Each row is a point on a tangle of strands that fork and nearly touch. The rows are in no order.
(in the rows, 128 means zero)
Two points are linked if the straight distance between their rows is under 166. Some points are linked to none.
K_953: [ 88  95 114  84 150 175 142 163 147 155 107 145 114 168 155  68 120  80
 105 131 100 127 156 106 119 118 141 120 152 126 155 172  73  88  90 151
 115 122 186 170 156 119 212 189 185 111 103 144 159 142  70 147 153 112
 153 157 141 128  84 168 142 104 148 148]
K_612: [131  84  72  86 113 109 137 158 113 158  90 131 141 151 136 106  37  97
 118  87 116 155 117 140  59 108  94  76 162  71 114 153 137  61  99 133
 149 124 137 136 162 133 151 160  83  84  74 101 173 179 128 160 133 120
 144 109 129  89 103  81 132 143 107 161]
K_334: [ 69 140 154 152 127 126 133  72  91  95 151  52 116 123 108 209 181 141
 136 104 138 133 132 163 144 151 104 141 162 119 131  92 196 144 157 117
  96 187 134  79 105 155  65 104 122 125 133 134 107  96 150  91 100 123
 148 155 144 138 129  83 155 123 143  99]
K_125: [148  83  85 107  82 124 150 145 147 188 105 122 141 165 149 114  56  96
 131 120 121 167 131 122  78 136  87  73 150  42 130 153 142  59  81  97
 151 131 155 150 183 112 169 173  72  64  97 105 162 193 102 155 148 115
 163 106 144  99 100 119 145 121 139 132]
K_556: [125 185 131  97  89 137  97 114 115 109 139 139 132 127 150 216 163 138
 105 160 113 143 118 190 120 160  92 138 160  77 147 140 150 132 139  97
 136 212 130 101  83 115 114 113 105 119 129 142  84  79 192 129 123 143
 160 135 136  39 108  98 140 120 130 142]
K_409: [ 95  74  84  99  89 151 164 168 169 171 157  87 135 200 113  97 147  77
 120 131  93 159 130 113 120 104 106  87 130  54 175 152 111 102  55 111
 126 112 203 143 170 122 164 204  82  83 135 135 121 154 107 111 135 102
 199 156 189 111  73 125 134 108 161 132]
K_595: [ 54 119 130 164 131 143 147 108  75 107 148  81 126 139  95 167 146 117
 158 123 154  92  96 129 139  84 159 121 149 124 142 129 144 112 109 114
 133 130 113 136 146 149 120 157 130 106 144 120 120 163  77 122 123 119
 107 149 120 185 116 125 136 137 200  72]
K_471: [156 134 114 127 165 144 126 143 162 139  79 160 121 131 168  64 111 138
 113 131 101 120 159  86 115 145 147 140  89 179 125 125  88 123 116 142
 105  84 180 120 145  90 175 148 157 133 134 142 158 126 121 139 118 143
 132 151 119 119 126 159 125 102 127 165]
K_674: [111 132 137 198 156 120 124 158  64  42  68 114 158 103 101 150  87 178
 145 141 191  83  94  62 124  96 167 127 128 127 125  81 168 143  86 117
 125 102 126 109  85 170 110  80 101 151 143 145 135 155 170 123  63 149
 110 141 124 116 145  89 144 103 137 158]
K_341: [156 176 161 131 140 155 132 101 122 120 155 177 117  85 160 169 161 128
 112 160 137 124 124 174 148 167 134 156 163 153 130 155 118 116 184 124
 150 187  80 144  97 116 103 103 204 150 145 120 150  92 109 138 166 118
 118 100  76 149 132 164 132 131 125 102]
K_816: [103 166 182 134 149 157 105 109 119  90 161 124 105 117 115 163 188 147
 114 147 124 119 114 136 179 125 148 170 150 157 151 120 131 169 153 157
 106 164 119 119  84 133 113  97 163 166 148 152 109  78 150 111 128 131
 117 128 118 130 123 150 136 126 128  98]
K_322: [ 80 116 131 174 145 141 155  95  86 113 104 112 127 118 112 137 133 122
 157 117 173  88 123 103 134 129 175 131 125 149 126 117 133 111 128  97
 133 126 115 113 157 132 121 148 164 116 155 111 146 169  80 128 124 123
  93 159 100 200 139 138 124 111 199  93]
K_229: [ 43 121 141 154 125 136 136  93  90  99 153  49 128 134  93 184 177 110
 145 113 128 124 116 153 142 111 126 126 141 110 147 116 169 124 141 119
 102 167 129 105 135 151  94 144 119 111 143 127 102 124 112 105 104 110
 130 168 151 174 119 108 148 121 185  91]
K_620: [180 104 137  71 122  98 114 152 231 184 172 162 119 162 110  72 129 128
 135 100  87 162 154 126 137 113  87 133  92 119 101 124 111 167 135 185
 108  87 121 153 160 111 142 142  80 133 101 135  75  97 170 115 129 125
 119  95 167  78 134 129 117 188  53 136]
K_824: [101 102 124 179 107  79 108  94 125  94 153  46 148 127  83 184 146 162
 174 102 164 119 128 116 148 132  90 120 101 103  86  60 202 147 106  97
 112 119 125  61 111 169  62 104  59 115 118 135  94 113 182 106  80 109
 120 144 166 124 166  84 160 131 110 110]
K_626: [146 139 119 179 143 170 114 177 125  68  71 137 149 120 135  78 127 174
  89 177 130 101 131  41 115 136 152 110  85 159 154 116 104 158 102 126
 107  61 198 109 113 122 164 116 106 156 162 152 136 110 152 114  82 167
 152 175 150 131 120 139 117  64 142 181]
K_810: [145 158 153  95 164 129  88 158 119  84 130 174 120 124 128 131 110 147
  95 142 103 127 108 133 132  77 147 157 154 163 119 137 111 165 127 173
 124 121 107 149  67 139 145  80 126 170 116 157  98  97 189 126 110 167
 102 109 124  70 123 117 102 141  90 161]
K_602: [173 160 127 112  87 139 131  97 144 154 133 162 128 106 169 161 128 116
 114 179 118 131 128 172 119 180  92 130 137  89 137 158 131  97 161  85
 163 194 101 147 133  90 127 130 154 119 132 123 148 110 115 162 169 128
 151 104 100 111 130 162 124 109 139 124]
K_35: [ 94 141 111 145  99 111 111 109  79  92 131 105 150 127 115 190 106 135
 128 141 147 131 104 141  95 105 112 119 147  79 120 120 175 105 104  90
 133 163 125 108 108 152 104 127  84 106 127 114 114 142 154 133  97 129
 131 127 146  92 114  74 148 118 150 129]
K_40: [138 135  73 102 159 122 115 162 109 104  41 154 136 129 180 126  66 112
  75 119 100 153 137 132  61 136 121  99 153 130 117 139 120  99 117 129
 132 139 156 128 125 129 147 127 137 132  90 110 178 149 153 146 102 169
 173 159 114  68 115  89 121  97 123 210]
K_486: [132 160 114 122 187 166 107 179  85  54  54 161 132 118 171 112  82 148
  67 143 111 122 113 114 117 102 171 120 158 179 143 141  99 136 116 174
 122 115 148 154  82 138 176  93 169 171 121 142 150 121 153 127  93 170
 136 160  99  99 119 111 104 115 123 194]
K_207: [135 141 122 189 164 163 135 144 105  59  37 101 144  95 154  93 133 177
  91 157 121 109 153  64 106 138 154 115 120 186 149 102 122 165 115 151
  96  91 194  92 118 134 140 114 139 164 162 148 143 106 155  80  61 178
 164 172 154 146 130 132 131  70 141 186]
K_332: [145 124  76 102 122 133 111 158 131 127  67 155 134 139 163 122  81 105
  90 141 108 157 134 122  73 142 100  96 132  89 134 137 118  94 104 125
 135 133 171 124 143  95 158 151 110 107  95 121 155 141 148 148 115 158
 170 153 123  53 108 104 123  93 128 184]
K_360: [ 85 142 165 122 101 157  97 157 111  99 183 116 138 175  60 161 164 120
 132 159 128  99  76 107 176  70 155 141 119 101 166 136 129 150  98 124
 117 106 108 163  91 151 158 118  87 140 141 174  63 118 137 129 122 134
 101 125 151 120 101 137 117 145 154  83]
K_928: [130 190 130  95 109 132 114 103 130 116 135 133 113 118 177 207 178 128
  91 135 110 165 144 216 115 186  86 146 169  99 134 136 156 139 153 121
 123 225 132  84  94 123  95 109 147 131 117 112 100  77 166 124 136 138
 183 125 115  62 110 101 140 127 100 148]
K_2: [120 113 151 103 165 118 157 115 168 174 145  95  94 119 133  98 186 102
 150  80 100 159 203 146 138 168 117 154 108 162 113  95 111 154 165 171
  96 127 156  91 173 119  94 159 196 116 112 109 139  95  93 109 130 108
 140 131 162 178 147 163 141 141 100 126]
K_355: [ 84  75 101  95 162 135 163 150 129 168 104 116 113 154 151  54 110  92
 135  75 102 130 181 115 101 132 139 129 146 137 135 142  80 104 106 153
 105 128 180 143 185 134 181 178 194 106  96 121 164 153  52 135 143 110
 138 152 136 162 122 152 147 113 143 141]
K_560: [153 132  99 120 105 124 119 136 134 151  89 143 134 124 154 131  92 114
 119 147 118 143 130 124  90 157 108 100 116 102 121 145 128  91 118  90
 136 128 151 138 142  91 147 155 111 109 110 111 158 155 129 163 132 139
 158 126 114  80 122 136 134 104 146 154]
K_188: [112 170 122 120  92 116 101 110  83  90 144 132 149 132 132 222 116 135
 122 148 131 141  97 182 102 132 115 128 182  69 139 138 175 113 127  87
 143 210 109 116  82 141 105 101  99 117 133 127  90 111 173 132 123 138
 142 112 134  58 115  79 145 129 132 132]
K_431: [129 161 130 106 182 118 125 109 122 113  95 115  92 108 164 153 164 129
  82 103 107 159 173 211 108 161 112 160 176 171 106 128 137 160 156 190
 106 173 134  65 103 150  82  80 186 147 106 114 123  90 159  79 116 153
 180 140 114 103 144  96 132 137  93 161]
K_944: [139 177 183 135 113 164 119  95 121 116 181 162 140  98 109 178 174 132
 116 166 159 104  88 161 184 143 159 166 159 140 146 152 127 127 181 129
 160 184  58 172  90 136 113 104 191 157 157 134 124  96  90 144 182 115
  74  97  80 173 123 168 133 154 130  83]
K_831: [172 139 115 141  72 117 137 110 134 162 108 145 151 106 163 149  92 131
 132 177 146 125 124 148 102 171 102 107 115  80 133 149 143  85 134  64
 160 169 105 143 149  96 124 134 103  97 140 119 157 154 109 175 155 124
 147 114 103 113 139 151 128  96 159 127]
K_150: [ 76 112  85 137 111 165 170 134 135 157 101 115 126 160 145 115 129  89
 116 135 134 136 123  94 111 133 144 102 119  83 174 157 113  85  80  91
 137 125 188 148 160 104 178 191 139  82 138 107 160 184  49 140 155 104
 176 174 133 153  92 143 145  82 206 122]
K_820: [153 157 159  78 171 120  94 145 137 109 155 188  99 135 115 115 117 141
 102 126 100 130 110 150 150  63 149 176 145 180 120 143  96 184 163 207
 116 115  92 157  77 149 153  80 138 190 101 156  86  86 182 123 126 154
  82  85 117  96 119 124 108 174  73 137]
K_214: [130 164 146 176  95 154 113 148  97  93 138 154 165 134 100 176 114 155
 130 173 195  80  69 102 142 107 174 117 124  95 150 150 127 115  99  77
 166 111  71 148  93 127 143 108  97 126 177 139 122 167 117 149 136 143
  80 109  91 130 122 148 126 124 188 114]
K_397: [111 121 109 143 161 108 151 118  34  79 122 119 140 101 132 196  63 123
 141 112 144 120  89 180  93  98 167 126 206 134 123 136 156  95 137 109
 149 188  68 137  90 173 114  94 170 133 121  88 137 164 110 123 129 139
  96 122  95 137 118  65 125 146 141 134]
K_949: [140 143  91  99 171 136 116 157  97  94  63 169 120 131 180 121  66 126
  81 126 104 145 124 151  95 123 154 121 166 161 117 148 111 109 137 149
 129 153 127 140 108 129 161 115 185 156  94 121 160 129 142 147 106 165
 141 146  94  92 121 112 119 121 118 183]
K_255: [139 135 143 103  78 118 101 113 156 153 214 143 142 129  97 149 145 132
 149 133 125 141 102 142 160 120  96 132 118 101 121 124 138 141 155 120
 150 133  53 179 125 122 112 113  80 146 124 148  77 105 154 138 160 103
  76  67 131 111 146 135 116 173  77  88]
K_572: [174 165 113 123 148 118 112 113 154 136  80 167  92 102 202 131 121 136
  98 138 111 160 165 167  91 185 108 142 124 148 109 120 136 134 146 142
 113 154 128  83 115  94 118 109 172 137 113 122 147 116 158 128 115 159
 166 130 101  84 147 134 120 104  99 173]
K_792: [131 106 147  54 101 116 104 140 202 174 206 136 124 162  84 117 163 114
 144  95  91 166 131 154 174 102  72 136 103 109 118 126 120 161 145 175
 119 121  97 176 148 118 138 155  74 141 106 136  47  87 167 119 136 122
 104  92 188  90 141 124 117 192  55 119]
K_666: [133 163 144 117 164 153 100 158  94  63 103 148 133 121 138 135 117 139
  91 163 115 111 105 131 140  91 153 148 160 167 148 136 115 157 122 170
 118 135 135 145  81 146 154  85 140 175 142 149 116 104 173 120  93 170
 124 129 111  98 119 123 118 116 122 152]
K_26: [122 112  98 156 186 139 148 133 118  96  43 100 140 103 156  96 123 146
  84 136 107 113 176  91  87 153 150 116 110 176 131 114 119 139 125 145
 102 108 183  92 143 124 135 133 151 139 130 133 151 118 139  99  82 162
 162 184 139 149 130 115 129  75 140 192]
K_924: [121  87 125 171  84  95 150 140 177 173 173  94 133 159  82  92 141 109
 194 108 154 125 121  83 174 129 145 118  48 133 125 117 114 144 107  72
 133  59 161 136 174 109 108 166  87 107 179 143 118 146  83 138 129  97
 124 143 164 169 125 162 128 134 162  75]
K_862: [117 115 118 147 160 133 152 108 130 146  63 122 131 101 167 101 107 114
 111 107 119 147 178 114  73 192 126 128 103 147 116 110 128 106 146 119
 119 132 165  98 164 106 141 151 181 121 113 111 174 156  92 143 116 136
 155 159 113 143 133 139 146  90 167 145]
K_425: [130  95  82  79 135  89 115 163 107 134 105 142 139 137 125 110  58 110
 130  92 112 142 122 147  73  74 101  98 151  97 101 142 141 100  99 140
 137 116 120 140 146 137 130 139  88 116  76 100 149 156 149 147 113 131
 115  98 125  75 122  89 117 156  85 171]
K_344: [111 100 111 144 181 112 160 112 124 113  58  92 122 108 160 109 119 122
 102 113 108 134 195 118  75 152 128 125 118 161 123 108 131 131 136 140
 100 134 176  84 154 133 124 138 164 127 108 104 158 136 117 114  96 152
 165 171 135 141 140 112 141  91 145 172]
K_700: [168 147 132 169  81 119 130  86 138 147 143 132 149  93 138 150 123 147
 153 170 174 121 123 128 137 167 114 115  93  96 115 121 156 109 139  60
 153 138  92 121 133 110  98 121  88 110 155 122 140 144 130 152 153 125
 117 108 105 131 161 158 123  97 146 104]
K_252: [126 153 166 122  97 141 119 101 107 117 200 155 147 126  90 173 146 147
 137 153 156  89  75 167 186  95 155 141 170 115 150 146 127 121 166 121
 164 171  28 192  87 146 103  99 143 156 151 140 108 111 103 138 179 114
  61  81  93 160 128 142 122 179 120  78]
K_801: [196 120 129 107 109  91 144 112 170 208 133 148 120 109 160  81  96 133
 152 120 118 150 150 154 122 169  85 129 119 115 104 117 135 107 158 134
 140 131  93 126 162 104 117 120 128 116 104 108 159 132 125 145 156 119
 118  67 114 131 160 153 126 145  79 128]
K_661: [120  86 132 155  98 108 119 147 176 144 185  84 128 166  78  92 165 120
 197 105 133 125 121  81 191 113 142 122  65 145 116 101 117 176 116  97
 112  65 160 136 159 125 107 158  80 133 158 146  95 114 115 124 107 106
 124 152 188 167 134 152 119 148 133  89]
K_242: [115  90 132 130 115 108 158  94 105 182 161  90 118 103 123 108 120 115
 174  90 132 129 141 167 140 158  94 119 132 121 101 120 150 103 164 123
 148 156  84 130 176 142  89 132 155 114 124  87 148 151  73 130 160  97
 109  90 107 208 169 126 131 169 114  80]
K_428: [142  99 136 123 125 106 123 139 211 159 168  90 111 140  92  76 174 145
 166 106 104 140 160  94 170 132 135 131  69 152 123  97 105 190 129 140
  98  79 156 127 151 117 102 162  97 127 137 152  94  84 130 117 112 113
 127 146 188 153 144 159 118 146  99 106]
K_616: [121 172 158 177 109 140 111 128  81  77 140 143 156 119 102 206 132 159
 130 173 189  94  74 113 141 117 160 124 136  87 147 126 154 130 105  77
 155 151  81 133  82 137 113  94 103 135 163 149 107 138 145 130 122 140
  94 114 110 100 125 123 139 114 182 111]
K_529: [142 142 150  97 159 115 104 115 128 134 177 173 109 123 109 109 129 141
 140 106 118 119 113 135 156  81 151 165 141 187 116 129 108 181 168 199
 123 104  73 167 105 145 121  98 155 170 101 140 107 100 133 124 155 118
  50  90 109 150 147 134 117 192  69 103]
K_197: [158 150 137 177  88 139 134 134 123 133 138 170 178 121  98 137 105 149
 120 164 195  54  82 106 136 105 167 120 107 106 144 161 103  95 114  66
 207  97  55 170 117 117 151 113  95 110 176 141 137 183  88 167 164 130
  62 111  79 160 130 171 110 115 182 103]
K_199: [117  71 107 138  77 145 135 183 128 135 150 147 135 196  75  71 131  93
 130 129 150 105  68  54 141  49 159 103  97 108 144 159  85 109  49 114
 155  18 163 160 115 134 191 146  63 110 129 145 112 183  99 119 150  93
 137 158 151 154  84 128  87 124 151 111]
K_290: [125 122 117 111 152  97 145 117  48  95 134 112 121 109 127 182  92 122
 126  89 132 147 120 224  90 116 131 136 222 137 110 133 164 104 159 118
 137 216  73 112 105 176  94  88 165 142 105  85 118 133 129 109 136 134
  99 112 102 121 129  57 126 168 119 134]
K_689: [105  90  57 121  77 131 127 157 124 125 111  91 160 174 118 141 119  95
 112 141 114 142  94  88  81  79  99  78 120  49 154 142 140  83  49 101
 135  81 200 115 141 138 157 178  45  70 114 122 122 180 143 130 125 112
 202 173 177 115  88  77 135  92 166 158]
K_87: [147 120 146  95 133 113 114 138 163 148 171 168 114 134  95  82 118 132
 151 110 114 111 107 102 149  79 142 156 103 166 110 138 104 166 146 165
 134  86  94 172 123 128 144 118 122 161 113 139  93 117 134 137 145 119
  58  83 114 134 140 131 113 177  91 103]
K_449: [208 102 124  86 104  94 128 139 211 212 145 167 117 142 134  60  99 127
 146 112 100 157 150 127 127 134  87 122  94 115 101 123 115 135 140 161
 127 110 128 152 185  97 132 148 105 104  93 116 125 128 154 138 144 121
 122  78 146  91 143 147 124 162  68 131]
K_655: [134 116 164 111 129 111 128 119 205 162 184  88  98 126  94 106 216 141
 145  95  99 160 168 130 192 142 125 142  74 165 122  84 105 204 161 169
  87  83 146 107 141 128  77 159 124 132 127 145  90  73 133 102 119 106
 117 145 201 170 153 154 126 160  66 107]
K_354: [122 127 167 204 156 136 157  80  82 106  98 123 124  86 121 144 138 138
 148 124 197  85 126 115 137 175 165 142 120 160 118 105 149 114 163 106
 134 133 106 102 137 123 101 123 181 130 177 118 160 166  87 127 142 127
  92 144  80 210 159 154 137 122 180  86]
K_46: [157 159 127 111 158 134 118 132 166 141  95 165 102 110 180  97 133 133
 109 144  99 149 159 128 115 160 130 143 103 173 116 128 103 135 137 152
 110 129 152 112 129  90 147 126 175 138 121 133 146 111 140 138 114 148
 153 139 101  99 135 146 121 109 113 160]
K_887: [120  99  83 125  84 151 160 142 140 191 107 117 137 172 152 107  88  90
 125 131 130 152 128 113  92 145 113  86 135  54 151 159 127  65  82  93
 149 127 172 153 180 101 178 187 105  66 111 105 164 200  72 150 157 107
 172 132 136 123  89 133 149 104 168 124]
K_563: [ 69 102  91 106 115 155 168 152 156 149 138  91 125 179 139 108 149  70
 119 140 102 134 130 112 124 102 131 105 130  80 185 158 107 107  62 118
 121 129 206 147 159 115 174 193 118  85 134 127 134 150  90 126 141  94
 188 169 169 131  80 144 134  92 189 127]
K_754: [118 137 109  81 136 102 116 124 108 128 149 128 118 138 130 156 128 126
 127  96 108 161 125 196 117 105 109 137 170 117 110 129 144 125 139 144
 127 171  98 121 124 143 110 116 122 134  98 101 108 108 155 129 125 133
 125 104 136  89 134 103 126 167  91 135]
K_771: [144 174 178 194 137 161 138  83 130 104 108 148 123  84 139 156 168 157
 131 151 181  96 121 105 160 188 156 147  99 157 132 122 138 126 165  99
 135 134 112  88 114  96 107 118 183 140 194 131 148 129 106 135 146 129
 107 125  84 169 145 170 132  96 175 101]
K_487: [174 157 130 124 174 111 130 117 122 116  91 159  96  86 192 145 108 135
  98 115 122 165 150 189  97 157 124 153 162 175  99 123 131 138 155 160
 125 161 100  92 104 133 111  84 187 152  96 110 144 119 153 106 119 145
 147 120  87 100 156 115 122 130  96 169]
K_576: [138 170 172 149 150 148 114 128 125  77 110  95 112 102 132 131 193 175
 104 158 123 109 137 126 154 137 138 161 148 171 157 106 140 207 126 169
  90 131 146  84  84 148 105  78 112 162 153 166 101  61 190  67  81 174
 156 145 159 123 145 134 144  97 104 152]
K_15: [143 122 133 158 134 122 165  93 128 165  76 138 134  90 162 108 106 123
 142 137 141 122 156 125 100 200 120 127  96 140 117 121 130  98 157  91
 143 140 125  99 161  93 119 134 166 118 140 105 171 152  81 137 150 122
 131 127  89 175 163 161 131 106 158 118]
K_734: [112 150 157 183 116 125 121  91  79  90 141 116 139 104 114 205 149 161
 154 143 184 110 100 127 146 139 150 135 147 115 125 103 174 125 133  82
 134 174  96 108  96 145  82 100 130 129 157 134 123 140 132 121 115 126
 109 122  95 125 135 111 147 120 164 100]
K_641: [117 134 155 163 134 139 113 132 135 117 128 132 123 135 104 103 145 144
 154 143 142  97 120  69 159 116 156 136  81 160 133 117 108 159 127 113
 109  84 134 126 126 119 134 131 121 146 161 141 113 120 116 133 116 132
 104 143 128 160 125 161 118 113 159 103]
K_38: [145 164 153 192  96 134 120  77 126 114 120 131 128  86 142 177 154 165
 152 156 187 114 124 104 140 188 130 121  98 114 117 103 166 136 141  70
 138 149 107  90 114 109  84 110 125 123 167 128 126 128 137 129 125 130
 124 129  98 134 156 145 144  92 168 113]
K_798: [203 110 130 148 124  91 159  93 156 196 101 150 129  85 173  74  76 145
 146 121 125 129 170 147 112 198 100 138  89 130 105 105 127 100 172 124
 150 125 113 111 161  99 114 116 152 110 116 109 191 145 102 148 170 126
 130  89  95 164 181 160 127 124 102 132]
K_631: [134  97 112 166  90  97 142 134 134 164 145 117 144 142  98  94 105 136
 180 124 179 102  94  80 148 123 138 101  71 123 112 118 124 112  93  72
 150  64 123 134 174 121 132 146  73 101 154 127 136 169  91 134 138 106
 104 116 135 149 140 152 125 122 164  80]
K_174: [121 174 144  90 143 125 120 109 145 126 134 115 103 109 161 170 197 127
  93 119  93 172 169 201 134 159  88 157 149 135 127 132 142 158 153 161
 102 182 131  85 120 130  93 103 148 142 115 121 114  69 168  94 115 144
 182 133 135  81 134 118 138 133  78 144]
K_372: [ 95 102 116 172 186 154 135 155  92  71  60 148 141 137 130  57  98 157
 129 102 153  77 133  40 140  96 201 119 110 191 132 127  97 132 102 150
 115  39 146 136 127 141 176 128 149 153 140 129 168 152  98 131 111 130
  89 158 117 185 123 130 111 105 148 141]
K_442: [ 73  81 150 118 179 113 162  95  79 142 171  73 103 103  88 127 161  98
 163  50 114 129 171 162 130 155 113 141 152 166  93  91 142 138 177 180
 114 139 114 111 177 157  85 132 212 126 105  93 135 128  76 109 149  96
 107 121 119 238 155 104 133 185 101  85]
K_104: [143  81 125 117  98 132 123 178 158 160 151 167 134 180  84  48  97  97
 145 109 137 117 104  54 133  82 133 118  92 123 129 159  83 114  84 127
 148  41 152 185 142 114 193 158  80 111 132 144 111 164  97 137 158 106
 115 119 143 120  92 125 103 135 129 101]
K_261: [124 120 153  95 166 122 134 120 182 159 163  87  91 125 124 106 212 127
 134  93  83 159 198 156 161 137 122 152 108 170 125  96 106 189 159 201
  82 106 139 103 142 142  83 145 161 125 116 136 117  67 126  90 115 111
 137 139 185 170 148 151 133 157  64 131]
K_349: [117 126 101  84 144  96 109 149 100 118 128 129 125 139 119 129  91 121
 121 111  99 135 117 167 101  86 120 123 163 123 108 136 138 115 122 136
 116 145 119 127 124 144 131 122 116 137  99 112 129 130 155 137 102 142
 122 114 129  89 122  94 117 151 106 150]
K_844: [127 117 123 165 107 123 138 132 113 147 127 149 153 129 104  95  97 137
 161 132 188  70  95  81 145 107 165 108  87 129 128 144 105  91  98  75
 165  68  93 144 148 122 149 133  93 107 160 129 149 184  72 155 145 110
  79 126  92 172 134 158 120 128 182  94]
K_636: [114 128 133  66  94 121 106 132 165 162 195 125 130 165  90 140 152 111
 145 113  95 162 109 156 158 102  84 131 122  95 134 139 130 135 133 137
 125 140  86 174 144 125 134 146  77 141 118 135  68 109 169 123 138 115
 107  95 170  86 126 119 118 185  89 103]
K_423: [117  61  76 102  75 143 133 182 154 146 144 112 138 193 106  90 130  78
 118 133 104 143 106  87 115  71 112  79 121  55 154 147 110  95  56 109
 138  75 205 140 148 126 178 180  50  82 120 143 121 175 132 110 138  96
 200 155 186 104  75 104 116 109 142 147]
K_919: [153 115 116 120 137 158 118 166 168 134  93 169 136 152 141  56 117 130
  99 159 103 127 144  58 119 129 139 115  80 150 148 141  72 124 112 133
 111  71 192 159 136  89 197 159 134 129 133 149 145 122 127 138 128 144
 157 170 142 110 102 158 105  89 135 167]
K_212: [109 133 120  95 125 110 128  94  90 125 171 100 126 120 125 192 129 119
 131  81 119 171 125 225 105 144  89 132 189 106 112 131 179 101 173 130
 126 213  80 107 116 163  81 111 132 137 110  84 110 116 137 114 148 122
 131  96 123 127 140  79 137 172  88 125]
K_240: [107 179 195 127 153 162 119 122 116  77 144  98 118 107 111 169 210 155
  96 150 107 117 125 149 190 128 136 174 170 162 180 119 129 212 152 191
  91 167 156 104  62 162 120  77 141 172 159 178 108  52 182  68 100 149
 147 140 162 124 129 149 151 115 111 122]
K_569: [182  90 100 110 102  62 147 131 114 176 102 127 151 110 153 108  13 129
 151 107 126 150 150 167  83 139  83  96 142  95  92 134 157  65 140 116
 178 147  77 145 158 139 110 111  92 100  87  95 184 173 128 179 150 127
 122  72 106 119 151 107 131 149  75 169]
K_767: [ 93 113  95 152 123 109 120 141  77  84 115  93 151 132 101 156  92 134
 143 140 142 125  98 108 107  85 124 108 130  92 119 122 160 108  84 103
 126 115 140 113 118 160 120 127  73  96 121 118 119 159 146 133  87 120
 122 147 133 113 118  71 143 116 150 138]
K_426: [169 156 140 124 121 127 130 103 127 138 131 169 129  89 179 148 117 125
 109 160 122 137 130 176 121 169 123 143 157 132 112 148 129 102 170 104
 155 185  87 143 111 107 114 108 186 138 131 115 160 111 114 146 159 133
 132  96  78 129 134 146 116 128 120 127]
K_643: [ 95 100  81 151  99 134 125 156 109 111 122  91 151 161  99 136 118 113
 135 147 139 124  95  73 106  83 131  94 109  88 137 129 137 105  69  85
 132  72 176 116 130 147 144 149  56  90 130 124 126 176 131 138 102 119
 156 161 151 120 103  88 123  99 166 133]
K_402: [107 105 162 116 187 132 168 101 120 159 140  95  88 100 123 108 169  94
 150  68 105 140 195 155 129 182 121 153 123 178  97 100 117 146 180 184
 118 128 148  95 175 148  94 145 233 138 121 104 150 124  78 108 148  93
 121 126 122 230 152 150 134 162 105 107]
K_854: [116 159 167 131 138 148 110 122 143 113 149 135 109 129 109 129 170 135
 133 147 129 111 130 103 172 110 155 156 117 171 143 123 113 175 148 146
 103 114 126 128 106 124 126 122 150 164 149 143 109  94 123 126 127 129
 102 123 126 150 126 164 121 137 138  96]
K_466: [144 148 170 112  84 124 109 107 143 147 206 159 152 116  96 152 134 141
 134 152 138 111  81 144 171 105 120 142 137 115 138 151 127 136 176 122
 169 151  40 195  98 134 102 100 102 159 135 152  81  97 136 138 180 118
  64  67 110 137 148 140 113 168 101  77]
K_123: [130  94  94 103 136 182 145 175 169 147 103 165 128 179 140  51 128  90
  93 149 106 129 141  58 120 122 144 106 118 121 165 165  64 100  81 147
 117  82 205 177 145 100 215 184 148 111 106 153 160 142 100 131 152 117
 172 178 155 113  74 156 119  88 151 159]
K_387: [138  89 126  98 113 111 122 154 159 165 162 144 120 156 102  58 104 118
 171  99 120 107 123  94 153  83 129 129 108 139 109 143  86 137 108 151
 131  74 128 182 162 118 163 153 109 127 122 133 116 132 100 145 146 106
  72 108 134 141 118 138 116 174 106  84]
K_294: [138 139 147 162 152 141 108 155 136  83  89 142 128 125 119  87 120 161
 124 158 150  99 124  51 141 120 164 126  86 167 130 113 113 155 107 126
 104  63 144 115 113 118 141 107 116 147 165 141 127 120 146 144  92 152
 111 143 127 130 131 146 110  98 136 139]
K_619: [152 141 141 135 155 100 110 111 148 129 140 132 101 104 139 119 157 152
 132 116 117 139 161 137 139 133 127 145 113 172 102  97 132 176 144 170
 109 109 121  90 109 122  92 101 124 141 121 132 127 102 167 106 105 123
 121 110 128 119 158 124 115 141  81 138]
K_181: [178 184 145  80 148 130 113 118 151 148 169 182 108 116 164 155 141 118
 100 132  98 151 121 202 147 131 118 167 170 161 107 154 111 141 176 182
 141 176  80 156  88 129 124  85 192 164 101 130 115  79 145 127 168 124
 120  77 103 106 134 145 115 175  75 123]
K_430: [ 85 119 135 187 115 108 128  75  95  82 132  30 140 118  96 205 164 160
 153 114 169 113 141 125 142 136  86 125 134  97 114  71 203 150 120 100
  98 160 147  54 103 176  58 102  78 128 136 143  95 113 176  92  78 124
 150 172 165 131 144  80 175 115 143 113]

Follow the links from the first point to the second, and from the first to the third. Name the last point that the two ways share.
K_844, K_944, K_949: K_831
K_486, K_655, K_792: K_831
K_661, K_824, K_602: K_38
K_430, K_428, K_636: K_38

A fork is a point with three links. Follow the links from the first point to the second and name the forks in between, in order.
K_214, K_949: K_38, K_831
K_199, K_354: K_831, K_38
K_529, K_255: K_831
K_924, K_334: K_38
